Each row is a point on a landscape with many valleys, with its height.
A ball rolls from a point to whichever of its 2 nearest points has the largest drop for the distance, and stops where none of them is lower. Distance is the straight distance between rows; heights are no part of it.
j_705: [100 150 167 104  97 113 155 165 103 142 151 159 170 168  91 120 108  55
 118 154 160 142 161]  (h 23.0)
j_123: [143 113 130 109 139 110  95  89  89 121  79 113 144  89 151 136 166  93
 130 117  90  86 132]  (h 55.9)
j_310: [115 108 133 164 120 125 135 153 155 142 138 162 132 146  91 129 116 109
 130 109 144 153 141]  (h 35.3)
j_64: [123 115 121 131 123 122 123 113 125 130 120 119 106 149 125 109 121 158
 141 103 136 113 116]  (h 74.0)
j_879: [136 150 165  94 118  97 136 130 109 117 107 134 180 109 147 126 155  40
 101 103 136 101 157]  (h 64.5)
j_494: [128 107  92 158 113 171 118 145 201 142 154 180 111 136  43 129 107 123
 128 141 154 204 126]  (h 42.5)
j_566: [146 136 118 136 106 108 113  86 119 145 114 144 163 168 118 112 114  98
 114 112 113 126 176]  (h 65.5)
j_75: [111 142 139  98  86 160 145 136  75 112 155 149 148 187 104 109  77 126
 117 159 170 124  78]  (h 27.0)
j_323: [ 92  55 145 133 136 135 161 192 104 117 106 135 134 166 132 139  85 104
 171 102 148 112 131]  (h 85.2)
j_691: [ 98 120 103 143 163  65 145 127 107 145 157  89 100 108 158 138 133 132
  92 112 108 156 163]  (h 20.4)
j_519: [141 136 152 109 178 115  69  86  96 151  99 101 128  50 157 146 201 125
 149 128  63  85 134]  (h 60.7)
j_369: [ 78  71 112 145 146 110 176 168  92 117 138 116 103 141 145 134 108 111
 144  99 108 122 129]  (h 78.6)
j_394: [ 78  61 131 145 129 117 171 195 124  95 148 112 105 119 141 148 135 118
 140  78 120 122 106]  (h 80.7)
j_132: [166 158 164  86 121 170 111 137 134  91 108 142 174 158 126 121 103 121
 145 159 177 106  96]  (h 45.0)
j_91: [153 149 132 146 122 116  91  97 163 158 113 152 159 135 108 112 133 100
 132 113 108 143 197]  (h 63.5)
j_686: [ 88 109 151 155 117 120 165 176 134 147 157 145 139 144  92 137 115 105
 106 111 156 157 135]  (h 31.7)
j_121: [120 116 132 165 107 150 129 161 177 142 140 184 136 134  52 126 113 117
 130 133 161 174 143]  (h 38.9)
j_697: [175 115 101  76 115 159 123  62  77 117  57 126 140 134 160 128 104 125
 164 147 134  85  80]  (h 19.2)
j_996: [127 113 145  91 114 136 185 150 112  92  97 124 143  74 144 146 147  84
 139 110 164 123  79]  (h 55.0)
j_572: [123  92  81 167 170  91 135 138 180 160 167  98  58 121 158 169  93 187
 155 191  74 169 145]  (h 45.6)
j_426: [127 103  97 136 159  90 113 126 136 156 132 114  61 134 140 165 117 196
 172 151  57 138 155]  (h 34.1)
j_995: [150 152 137 119 131 126  89 108 140 122 112 110 106  52 148 124 192 153
 130  94 126  93  97]  (h 59.4)
j_881: [132 155 122 131 121 106 119  94 124 135 151 117 114 136 122 106 144 150
  87 102 127 146 129]  (h 48.9)
j_564: [ 94  86 167 149 153 124 150 211 158  98 123 116 119  81 140 150 164 107
 147  88 129 101 119]  (h 85.3)
j_187: [ 80 119 162 142 109 106 161 179 120 156 152 164 157 159  80 132 106  73
 119 134 169 148 156]  (h 28.0)
j_311: [137 118 114 170 171 133  76 145 231 149 118 152 105  82  95 144 151 159
 177 137 112 131 175]  (h 50.4)
j_986: [166 179 149 141 106 156  82 119 181 126 130 160 157 136  96 106 140 130
 118 135 155 152 156]  (h 54.7)
j_230: [108  73  44 178 183 105 157 150 172 148 163  91  60 145 167 175  79 189
 131 200 102 157 135]  (h 51.0)
j_205: [161 163 130  92  91 171 120  95  83 104 119 125 124 181 129  85  97 160
 120 148 158 118  64]  (h 31.9)
j_950: [ 83 156 136 112  93 161 167 143  77 118 173 137 140 190  99 109  74 107
 103 188 162 141  90]  (h 21.5)
j_362: [185 191 168  89 126 160  89 108 148 109 103 135 208 155 132 105 123  89
 127 163 151 119 157]  (h 64.1)
j_358: [150  93  92 118 131 160 137 109 117 119 101 120  64  91 155 123 135 180
 176 136 108  74  43]  (h 40.8)
j_467: [140 155 136 130 119 117 106 102 127 124 130 123 117  95 136 116 175 133
 111 100 126 120 111]  (h 54.5)
j_569: [139 196 181 141  85 145 124 132 152 110 181 137 151 153  94  89 148 138
  74 146 135 169 108]  (h 67.2)
j_326: [ 72  86  83 146 149  95 182 140  82 128 142  91 102 153 162 138  91 120
 110 103 110 142 158]  (h 76.5)
j_511: [170 185 193 126 124 162  81 151 197 112 118 145 192 116 113 114 149 127
 120 137 174 127 138]  (h 64.6)
j_406: [146 190 141 141  95 138 124 102 152 134 184 125 122 159 105  89 133 160
  71 144 141 198 120]  (h 64.0)
j_882: [105 117  75 138 179  94 146 131 102 138 169  80  49 106 183 168 131 196
 131 157  62 134 112]  (h 65.4)
j_896: [170 141 117  77  90 173 117  75  81 107  94 126 135 150 145 108  92 132
 142 150 152 101  55]  (h 24.9)
j_529: [166 118 116 108 124 135 131  79  79 131  72 109 144  52 165 135 187 115
 165 139  91  86  99]  (h 15.8)
j_535: [122 151 110 148 122  85 120  93 137 152 145 126 115 135 119 122 133 138
  88 113 116 170 171]  (h 44.0)
j_813: [137 138 167  97 115 161 137 154 134 105 101 153 171 158 107 133  85 108
 144 144 193 104 100]  (h 48.1)
j_376: [114 185 176  96  87 128 143 123  86 114 173 137 161 164 113  76 108  61
  90 170 133 155 142]  (h 32.0)
j_96: [131 149 185  97 132 115 141 159 136 112 116 145 186 120 124 134 138  68
 120 112 172 108 148]  (h 62.0)
j_713: [117  98 107 149 153 101 116 129 140 137 123 113  84 144 128 135 112 167
 154 116  87 126 152]  (h 26.5)
j_69: [ 96  87  40 167 176 114 173 123 134 138 153  93  60 159 165 166  85 200
 112 181 113 150 137]  (h 55.7)
j_403: [166 155 150 137 130 134  71 109 186 161 100 150 186 102 119 123 148 106
 136 116 133 108 197]  (h 60.8)
j_405: [110  93 126 157 134  87 128 158 156 146 121 124 128 126 123 133 122  99
 149  94 102 146 202]  (h 32.1)
j_120: [151 137 131 102 116 116 115  94  93 133  98 131 163 152 131 117 134  90
 122 113 117  97 149]  (h 67.0)
j_225: [103 125 129 131 130  71 143 132 107 150 151 118 131 132 127 123 132  91
  89  90 116 151 178]  (h 34.7)
j_880: [ 99  72 138 154 142 136 155 185 146 129 125 137 122 156 113 140 106 139
 161  97 139 111 125]  (h 84.2)
j_347: [126 166 119 118  86 144 148  93  59 114 148 133 124 174 142  87  95 132
  92 146 148 155  98]  (h 32.4)
j_415: [116  76 134 141 124 158 143 162 151 122 130 146 108 164 111 131 101 163
 140 115 164 107  85]  (h 82.6)
j_492: [105  98 137 141 115 159 139 166 174 132 160 143 108 152  93 130 128 169
 104 120 169 127  80]  (h 80.6)
j_938: [153 181 104 149 106 132 135  79 132 139 170 129 120 172 111  96 106 167
  70 156 129 179 141]  (h 61.0)
j_471: [152 153 156 118 168 119  71  97 136 125 109 111 129  54 157 136 201 157
 142 115  99  77 128]  (h 63.8)
j_140: [130 150 147 100  95 146 144 130  86 106 126 131 143 124 134 123 130 108
 124 126 172 116  81]  (h 70.2)
j_491: [ 87  88  66 137 158 102 165 125  78 126 143  79  77 138 177 151 112 147
 126 127  87 129 141]  (h 73.8)
j_985: [133  96  91 120 118 147 148 110  85 128 105 105  71  62 168 124 151 180
 186 137  66  88  63]  (h 30.8)
j_874: [124 115 141 156 143  95 100 141 139 145 107 123 141 108 121 142 153 110
 155 105  92 123 205]  (h 36.6)
j_689: [173 104 111  85 139 157 114  78  78 125  40 107 151  90 169 144 125 116
 182 141 108  67  98]  (h 14.9)
j_836: [138 125 110 158 154 101  90 125 211 161 124 138  98  75 104 148 155 155
 162 132  99 164 184]  (h 46.3)
j_224: [ 77  73 151 148 140 132 157 224 161  99 155 108 100 104 134 147 154 136
 127  86 118 115 101]  (h 83.0)
j_878: [ 88  99 125 149 147  62 159 152 113 132 147 102 113 111 148 130 138 110
 108  92  97 154 167]  (h 28.3)
j_844: [132 172 178  81  96 118 142 144 102 121 152 144 183 161 125 115 129  49
 110 154 145 131 141]  (h 30.3)
j_82: [148 151 156 143 129 148 100 145 197 130 137 135 113 130 100 114 165 172
 105 101 158 119  98]  (h 74.6)
j_124: [128 120 126 157 157  92  84 121 172 156 114 124 120  93 118 160 162 120
 164 124  77 142 207]  (h 41.0)
j_770: [133 100 102 119 124 153 146 113  96 119 106 113  96 102 157 125 130 155
 156 113 133  89  64]  (h 47.3)
j_674: [ 98  79 117 168 147 104 149 181 172 134 146 129 112 126 111 140 125 126
 139 100 116 149 159]  (h 26.3)
j_574: [ 94 175 134 125  99 143 169 118  76 127 177 143 158 189 100 102  86 115
  92 180 144 159 123]  (h 15.1)
j_659: [130 111 142 146 113 145 130 164 199 124 168 145 122 136  83 129 165 171
  93 110 166 135  98]  (h 78.3)
j_109: [152 180 131 107  83 158 123  88  95 106 148 126 125 183 126  86 107 142
  90 150 155 141  91]  (h 37.9)
j_642: [ 94  67 138 149 125 106 151 175 121 126 106 135 145 145 126 134  91  76
 153  95 123 118 160]  (h 85.9)
j_875: [118 180 153 126  94 143 132 110  94 118 185 135 145 176 115  80 106 107
  80 157 143 168 133]  (h 23.5)
j_681: [129 113 116 118 140 123 100  98  87 124  90 111 108  84 150 140 154 127
 152 110  82  82 121]  (h 53.6)
j_469: [163  98 118  94 146 141 115 108  81 120  52 105 159  56 169 171 157  92
 172 132  91  76 112]  (h 10.8)
j_67: [186 133 137 106 147 144  82 113 140 153  67 128 204 146 148 122 108  99
 142 132 139  86 171]  (h 67.9)
j_153: [141 124 146 101 139 129 155 146 127  92  83 133 148  61 157 147 153  84
 136 104 148 105 104]  (h 57.0)
j_820: [123 156 118 133 115  74 139 102 117 153 159 139 144 149 123 112 127  97
  72 106 116 159 173]  (h 39.3)
j_247: [104 157  81 144 142 117 168  95 123 130 169 108  90 151 150 122 140 191
  42 136 149 161 102]  (h 53.0)
j_245: [128 135 159 100 135 126 131 147 120 103 106 136 156 103 142 136 145  92
 116  96 152 107 115]  (h 59.3)
j_88: [184 191 175 125 108 168  82 121 180 118 126 142 196 139 119 105 135 105
 108 151 151 137 159]  (h 59.8)
j_603: [124 145  56 130 127 141 147  79 108 131 169 115  82 144 139 111 126 200
  61 127 145 138  86]  (h 46.9)
j_129: [121 153  80 122 112 147 152  72  76 119 150 131 108 151 147 102 107 163
  77 124 140 149  92]  (h 39.4)
j_656: [113 114 156  89 125 149 166 160 102  99  98 145 155 136 130 150 101  98
 153 139 190 110  79]  (h 50.5)
j_766: [ 92 113  67 133 147  95 167 125  73 127 147  86  59  97 176 162 129 157
 140 129  54 124 116]  (h 70.1)
j_65: [149 158 146 105 104 130 121 113 105 119 116 147 166 150 133 118 128  94
 113 120 139 116 119]  (h 68.4)
j_921: [ 82 102 170 121 139 100 169 180 118 106 130 151 151 116 127 146 127  65
 126  84 156 127 126]  (h 87.6)
j_586: [124 116  93 151 168  84 108 146 175 157 163 116  60 121 137 170 115 189
 173 172  59 146 146]  (h 39.9)
j_27: [181 158 153  96 120 152  76  90 127 135  86 126 189 148 134 115 116  94
 131 132 144  98 154]  (h 66.7)
j_316: [138 173  84 144 128 107 145  78 117 137 174 116 105 156 142 120 126 171
  55 153 136 175 133]  (h 57.6)
j_365: [135 109 109 133 154 118  87 105 126 156 118 117  93 129 126 147 109 195
 204 154  65 123 169]  (h 39.6)
j_554: [162  98 103 116 124 147 138  88  75 138  90 104 102  47 165 140 161 151
 186 147  71  85  88]  (h 22.1)
j_468: [ 99  83  92 162 149  93 139 149 149 141 137 110  96 138 128 135 106 151
 125 120 110 142 155]  (h 18.6)
j_562: [155 126 109 153 157 150  62 124 209 165 104 155 129  85  90 138 140 125
 182 125 103 136 201]  (h 54.3)
j_830: [ 96 100 183 130 140 111 145 182 150  99 127 131 140  93 141 140 158  83
 128  81 156 111 135]  (h 86.9)
j_332: [102 130 107 125 140  90 146 108  91 135 135 100  96 105 150 119 147 135
  84  98 108 146 142]  (h 7.7)
j_973: [160 151 116 157 136 160  67 119 203 163 106 168 161 100  89 124 138 111
 148 124 139 142 192]  (h 57.5)
j_33: [139 104 110 104 120 136 121 107  86 113  86 118 120  99 158 124 131 133
 158 108 116  90  96]  (h 50.7)
j_71: [158 144 102 158  99 172 102 121 194 135 149 170 117 157  57 118 109 161
 129 151 155 188 121]  (h 46.2)
j_290: [132 162 162  93  96 190 134 141 106  90 141 144 150 184 106 108  85 137
 140 179 180 123  53]  (h 33.7)
j_570: [143 173 181  91 103 180 109 133 138  91 129 133 158 166 110 107 102 133
 127 179 179 137  78]  (h 39.7)
j_260: [104 131 166  85 106 131 177 174 110 104 121 138 156 106 116 160 135  87
 130 130 182 123  63]  (h 52.6)
j_269: [161 167 168 135 119 175  82 144 207 120 121 143 147 119 102 114 165 166
 116 126 171 119 113]  (h 70.3)
j_752: [ 89  87 152 124 135 100 172 157 100 124 116 127 142 120 139 132 133  68
 137  83 125 120 143]  (h 86.7)
j_699: [163 176 124 153  91 160  92 113 199 128 157 163 132 146  75 107 132 149
 111 143 147 183 129]  (h 49.7)
j_223: [145 104 112 143 156 131  64  93 138 153  96 124 121 134 121 141 118 158
 185 138  90  93 180]  (h 43.7)
j_381: [147 131 133 108 166 119  86  70  69 146  92 109 156  82 140 133 197  98
 132 124  54  92 133]  (h 58.2)
j_155: [ 93 100  55 150 172  97 156 135 125 134 166  85  51 139 169 156 105 200
 125 163  90 137 123]  (h 60.6)
j_794: [120 127 133 132 118 130 144 137 111 123 126 134 123 141 127 115 140 124
 121 100 153 118 106]  (h 72.1)

For each start below, name the point where the ball stops.
j_986 | j_705
j_91 | j_468
j_394 | j_426
j_471 | j_332
j_260 | j_574
j_519 | j_469

Two balls start at each pair of points below. Name the first point that both come to, or write -.
j_406, j_109 | -
j_879, j_65 | -
j_96, j_794 | -
